Each row is a point on a landscape with many valleys, with its height.
A ball rolls from a point to the lowest of its 4 nearest points, and stops where none of them is lower. Distance is the straight distance between rows; heights are no part of it.
togi: [132 124 106 154 180  98 174 116  83 130 132 157  99 115 141 147 120  91
 109  98 178]  (h 313)
Nugor: [103 125 120  95 134 105 143 121 134 148  87 126 122  74 139 115 123 149
 142 151 126]  (h 381)
Beto: [116 136 128 120 110 170 147 137 146 131 136  93 134 116 126  75 126 162
 126 113  69]  (h 429)
laz: [ 83 112 176  98  81  64 109  94 184  98  81 126  53 114 139 119 153 166
 137 175 111]  (h 95)
betu: [118  93 159  96  79  36  68 102 162 102 138 158  79 144 106 138 182 159
 150 214 114]  (h 380)
sotum: [106 146 146 105 151  89 155 117 163 134 112  89  84 108 120 100 118 147
 119 128 113]  (h 304)
kuzis: [179 114  96 145 149 120 138  94  95 114 148 155 141 126 125 150 127  92
 117 110 173]  (h 106)
pake: [127 129 105 204 174 140 190 159  81 149 110 180 113 122 159 132 118  80
 116  97 180]  (h 235)
neda: [101 153 117 127  87 176 122 139 154 150  83 122 179 115 140  90 137 159
 150 145 118]  (h 141)
teso: [163 123 131 152 187  83 191 130  88 120 157 138  82 127 138 160 105  88
 105  79 158]  (h 244)
rapov: [114 119 116 131 135 123 128 134  93 159 122 152 137  81 136 147 157 105
 137 128 171]  (h 447)
dusum: [121 134 114 150 119 195 136 149 143 136 110 123 175 182 143  94 134  98
 126 114 100]  (h 249)
Pozuz: [117 154 136 165 124 202 161 162 111 155  89 153 146 137 155 105 166 104
 135 114 138]  (h 184)
nur: [ 88 135 110 147 114 198 104 177 132 160  71 144 188 171 127  89 142  94
 143 140 114]  (h 328)
Nifit: [ 96 141 124 137 133 209 133 144 157 131 117 129 177 156 111  70 164 168
 141 137  33]  (h 529)
Zade: [199 148  99 149 123 166 135 110  99 102 191 129 131 164 142 147 115  92
 112  99 138]  (h 103)
Kogom: [163 126 158 171 170 160 201 164  96 122 143 140 118 122 144 117 106 112
 107  74 136]  (h 144)
Fato: [106 142 107  94  90 134  79 127 158 145 115 106 156  77 118 143 144 183
 162 189 129]  (h 438)
bisak: [188 122  97 140 152 106 159  97 104  99 208 131 121 141 113 162 123  97
  96 101 183]  (h 138)
tep: [127 104 139 172 160 187 163 173 108 140 139 118 164 204 145 101  97  48
 122 116 116]  (h 130)
sabo: [118  99 162 159 189 207 188 192 114 106 136 138 150 209 139  77 131  72
  81 107  64]  (h 142)
dinaz: [ 89 138 119 129 173 145 161 145 135 158  92 113 109  73 141  65 133 143
 137 118 100]  (h 462)
mori: [101 112 126 206 149 187 158 164 108 138 100 157 151 188 167  99 132  60
 106 127 152]  (h 131)
gidog: [ 92 115 164  83  91  70  65 112 154 135 126 120 110 106  90 144 140 178
 159 204 123]  (h 346)
tekam: [113 170 107 133  60 156  71 124 169 133 124  99 197 126 127 138 132 173
 179 151  96]  (h 607)
buku: [141 130 154 106 136  81 143 108 136 114 128 111  64 118 123 149 130 122
 134 114 126]  (h 294)
mezi: [106 158 119 151 120 206 135 150 120 158  93 113 140 135 137  88 147 125
 139 125 121]  (h 276)
Vof: [140 117 134 165 147 185 160 166  89 113 150 121 148 215 137  81 118  81
  73  69  79]  (h 133)
Vab: [141 136 103 106 104 134  84 124 112 141 120 142 162  98 111 145 147 138
 137 161 158]  (h 463)
funok: [120 122 165 129 160  90 172 120 142 117  99 125  77 116 114 134 109 134
 119  95 107]  (h 248)
nurad: [133 122 111 101 132 116 105 131 108 141  98 150 116  76 123 169 148 128
 141 161 162]  (h 404)
Mutu: [ 86 155 134  98 126 124 130 131 155 143  98 103 120  66 111  83 139 175
 152 143 106]  (h 273)
boke: [139 115  91 187 130 207  93 136 117 118 125 143 181 216 140 107  79  44
 131 112 129]  (h 120)
Siraz: [131 145 120 129 101 158 122 136 138 123 134 112 152 135 121 105 124 145
 132  89 104]  (h 495)
pedud: [122 116 105 185 146 159 167 157 104 168  93 160 139 110 171 122 148  83
 126 126 180]  (h 222)
lape: [ 94 127 141  84 131  82  74 146 148 148  57 143 121  39 123 146 146 146
 148 194 138]  (h 448)
mufi: [186 138 120 132 157 122 159 130  99 112 178 130 140 136 118 142  78 103
  94  79 128]  (h 202)
Fifav: [138 131 137 136 164 123 193 133 122 137 139 121  99 107 129 109 102 130
 107  88 123]  (h 174)
zami: [127 140 111  98  93 111  77 103 133 141 137 136 135 124 111 153 130 157
 139 171 142]  (h 470)
Sula: [ 76 121 149 104 135 104 160 129 146 148  69 130 100  62 134 125 115 139
 136 119 119]  (h 320)
neru: [135 148 140 117  79 151 119 146 147 125 154  94 155 144 124 130 111 167
 136 107  81]  (h 551)
tuzi: [111 104 146  81  90  71  63 114 186 143  73 154  98  88 106 159 159 159
 147 207 130]  (h 383)
pega: [149 105 100  98 132  94  84  96 117 128 146 144 139 137 113 157 165 144
 133 136 191]  (h 305)
far: [126  86 125  90 142  66  42  97 136 113 140 144  98 160  98 158 190 121
 105 152 208]  (h 312)
zad: [ 84 124 169  93  98  78 108 108 161 129 133  98  99 113 111 133 117 174
 166 158 120]  (h 111)
Sekot: [167 106 144 119 147  72 142  84 125  83 164 140  92 171 102 155 126 110
  86 117 136]  (h 193)
zoroz: [117 158 112 145 104 182  97 151 127 140 111  97 193 158 136 119 118 131
 159 119 107]  (h 436)
mep: [ 83 127 117 130 117 175 126 139 129 149  77 117 154  79 146  88 152 139
 147 142 121]  (h 274)
Rad: [121  76 140 102  95  60  36 121 158 115 107 154  95 118 102 168 183 145
 137 195 161]  (h 349)
Lepu: [ 97 113 114 177 185 128 170 152  90 152  86 170 112  85 160 147 156  91
 121 109 187]  (h 236)
Nurev: [146 121 114 101 115 102 132  97 122 138 137 124 103 127 112 153 104 145
 127 141 154]  (h 413)
fom: [101  95 129 180 165 193 133 148  99 155 114 139 169 202 144  96  92  46
 121 159 158]  (h 127)
kos: [122 103 124 181 207 122 185 142 100 129 115 156 110 119 156 141 107 105
 105  70 173]  (h 267)
reve: [161 137 155 105 121 106 130 122 137 116 172  90 106 123 113 124  91 147
 116 121 109]  (h 277)
gugan: [107 116 136 144 204 125 203 165 131 136 130 139 100  93 153 113 114 136
 102  67 116]  (h 107)
Kubi: [182 115 138 127 175  54 160  82 119  80 177 150  68 173 117 168 112  86
  90  90 163]  (h 228)
zubad: [156 123 151 140 127 183 144 162 120 121 141 103 156 175 142 110 111 115
  97  73  69]  (h 151)
peb: [157 118 130 163 136 195 142 145  96 114 139 113 149 178 142  93 114  87
 106  76 106]  (h 125)
bovu: [164 145 116  90 102  82 123  92 138 104 198 123 120 146 110 153  96 139
 127 114 116]  (h 247)
venof: [145 150 157  84  81 122 118 120 137 107 191  65 149 147  95 130  98 201
 135 132  85]  (h 668)
Likoz: [115 129 123  87 133  89  85 132 127 162 101 136 115  73 119 159 145 141
 156 174 164]  (h 418)
sebud: [157 127 140 129 158  85 164 102 114  92 139 152  91 129 142 148 118  92
 104 106 157]  (h 66)
Mediz: [106 122 144  83  75  67  85 107 136 112 142 116  98 129 100 134 120 177
 148 155 117]  (h 245)
Moti: [161 132 103 173 128 168 131  94  94 115 131 140 153 149 172 147 143  75
 114 106 161]  (h 78)
vovar: [ 70 136 146 102 124 106 116 138 139 167  69 116 127  53 121 106 148 188
 150 179 127]  (h 322)
pela: [149  89 103  83 155  63  82  89 139 113 146 139  95 165  97 159 161 119
  91 137 181]  (h 271)
mezu: [157 157 134 132 180 146 165 158  92 117 159 110 106 140 142 113 122 153
  99  87  90]  (h 262)
vola: [121 105 141 103 145  84 107 100 143 130 108 157 112 117 119 153 167  93
 124 182 173]  (h 61)
gase: [111 111 148  92 129  64 110  97 170 123 138 116  82 138 105 148 141 152
 129 165 134]  (h 256)
tege: [105 116 128  81  70  81  80  90 147 117 135 126 115 161  88 150 136 165
 156 186 137]  (h 329)
nomi: [177 136 125 169 154 139 172 148  99 127 155 143 122 127 150 128 123  78
 104  78 138]  (h 185)
dumul: [113 153 118 130 153 153 152 134 137 162 103 117 128  93 144 110 123 148
 134 124 112]  (h 403)
Dol: [117 132 121  88 101 109 112 116 152 134 142 105 127 111 121 134 106 178
 146 152 111]  (h 425)
ras: [137 133 117 103  59 122  99 104 130 120 183 104 156 123 108 154 104 156
 154 125 127]  (h 439)
tav: [177  98 107 143 187  95 141  95 123 106 140 145 110 123 144 161 143  78
 101 121 202]  (h 148)
losut: [157 121 103 186 159 122 158 142  66 124 113 150 146 109 158 139 151  93
 109 110 193]  (h 234)
Vid: [ 80 168 108 107  98 168 108 137 160 145 129  88 185  94 114  68 123 183
 151 172  51]  (h 674)
nol: [ 75 117 180 113 161 104 154 116 157 123  91 115  74  88 116 109 122 124
 143 131 104]  (h 287)
Fos: [105 116 179 102  59  70  97 110 184 110 123 120  86 152 135 114 144 177
 146 194  91]  (h 63)
pip: [166 126 143 136 168 101 174 111 107 105 145 118  90 116 129 152  96 105
  80  85 130]  (h 187)
mirig: [122 145 135 125  96 158 138 143 160 140 135  81 183 106 130  91 115 178
 144 125  68]  (h 574)
renep: [129 131 115 132 163  89 143 106 128 120 112 152  86 107 128 149 138 109
 114 120 165]  (h 275)
tuvi: [110 139 113 114  35 124  73 117 162 127 171 124 200 145  95 178 117 219
 154 176 117]  (h 522)
zunus: [ 91 122 135 174 157 198 158 178 123 142 118 149 139 174 148  78 139 101
 116 118  96]  (h 143)
femuf: [198 119  97 168 131 162 110 106  98  92 148 156 172 189 141 144 123  63
 106  87 153]  (h 87)
nafu: [113 101 106  95  86  89  47 116 155 133 155 129 153 139  86 168 163 169
 139 192 156]  (h 379)
Keri: [126 124 143 191 166 179 194 182 108 122 116 167 112 157 180 104 136  72
 103  79 131]  (h 145)
vipe: [ 93 127 138  90  86 111 109 116 156 147 110 104 136 105 122 111 120 176
 153 164 104]  (h 307)
momot: [151 112 107 100 129  71  81  99 132 104 177 136 122 140 103 159 147 126
 108 119 166]  (h 246)
Niti: [124 123 174 107  95  88 133 113 154 105 146 101  73 147 121 135 115 165
 144 169  96]  (h 108)
rom: [ 88 139 163  95 101  82 121 124 159 121  89  92  95  99 111  92 110 175
 154 163 101]  (h 205)
zolik: [166 120 141 103 126  71 112  91 135  93 179 120  83 156 103 164 106 118
 102 114 117]  (h 213)
gekep: [149 131 104 162 135 196 179 154 124 138 117 142 145 160 151 113 126  85
 117 112 123]  (h 180)
dibu: [ 94 131 141 124 176  93 154 127 124 140  93 145  92  78 139 139 137 131
 128 121 142]  (h 366)
zanak: [183 157 154 113 105 132 137 132 113 106 170 103 128 134 114 156  92 128
  98  98 112]  (h 198)
Zifu: [154 172 142 133 125 176 133 160 135 130 154  92 155 132 130 113  99 158
 128  79  65]  (h 321)
tivu: [118 131 122 163 174 164 212 179 113 127 136 147 108 129 147  88 126 128
  91  83 115]  (h 122)
vepit: [174 159 114 126 138 159 146 117 111 126 140 119 124 148 116 126 101  97
 122 107 137]  (h 153)
Sadin: [104 144 118  89 100 109  97 130 144 138  92 123 146  72 124 130 132 164
 163 169 136]  (h 368)
Zoso: [103 152 110 115  97 150 107 136 129 158 131 113 160 103 135 123 133 145
 150 141 120]  (h 386)
Labo: [111 155 104 135  59 164  73 106 134 122 148 126 216 158 122 167 129 141
 159 133 120]  (h 471)
dizi: [108  97 157  99 113  70 109  96 144 106  97 125  68 100 121 142 136 140
 148 146 121]  (h 232)
minag: [116  76 134 110 124  50  57  88 152 108 130 152 109 170  99 142 179 144
 137 155 147]  (h 308)
taga: [114 131 134 158 168 181 203 174 128 140 114 143 128 110 135  74 142 137
 102  93  77]  (h 154)
Roviv: [117 119 143 181 213 117 210 170 118 142 144 137  97 124 148 115 103 119
 102  76 112]  (h 67)
pas: [113 131 167  83  50 130  91 136 136 112 174  95 153 130 109 119  85 206
 152 164  87]  (h 700)
Supu: [115 112 126 143 167 110 121 150 103 157  70 145 105  57 149 155 139 129
 137 147 167]  (h 411)
latuz: [154 125 120 130 149  76 137  92 115 118 136 134  96 125 122 147 137 114
 121 128 168]  (h 225)
Femis: [150 135 105 192 136 195 120 131 100 123 132 138 149 195 152 122 105  58
 120  96 130]  (h 118)
Bafiz: [154 145 119 119 103 158 114 114 123 113 165 131 155 145 113 144 121 128
 152 121 121]  (h 279)
Lagat: [136 147 120 127 166 126 163 107 109 127 128 119 108 110 134 121 115  99
 137 102 158]  (h 139)
Podi: [ 96 151 107 105 114 145 114 144 130 167  84 115 148  42 145  99 157 160
 145 152 137]  (h 327)
solu: [151 139 115 172 127 165 119 128  89 134 123 135 163 161 144 123 125  88
 129 110 126]  (h 126)
Mon: [ 78 127 168  88 115 101  96 120 145 126  65 132  88  50 116 120 147 145
 176 190 116]  (h 455)
Kog: [189 146 126 131 104 149 141 155 103  98 200 100 159 174 129 142  97 103
  86  80 110]  (h 132)
pafib: [153 147  95 132  76 163 103 138 142 127 145 119 186 160 115 157 116 133
 147 113 116]  (h 348)
noza: [171 107 104 178 128 180  86 121 112 112 132 127 182 228 133 151  89  56
 123 101 145]  (h 105)
Fedu: [ 97 125 133 115 128 117 105 143 123 158  84 167 121  53 137 145 171 117
 149 159 145]  (h 437)
Debir: [114 140 102 108  62 135  72 108 149 144 152 128 150 105 125 162 123 178
 164 156 130]  (h 64)
zerup: [181 119  90 144 100 162 106 112 107 117 166 134 174 167 128 152 127 107
 146 102 136]  (h 140)
suli: [151 154 125 137 150 170 160 142 125 128 128 130 126 131 143  66 133 140
  95 103  51]  (h 272)

Call two points neighbours if one is among the 4 nearest of the other. Go from one point of each pair to the other, from neighbour to neighbour, staying as low as possible. Name the highest point that can't be avoided.
Fos / vola: buku
vola / Moti: latuz
sebud / Lagat: vepit
Roviv / neda: mezi
Roviv / sebud: tav
Moti / Roviv: Keri

For each start below, name the point where the ball stops.
Vof: Moti
far: sebud
pega: sebud
tep: Moti
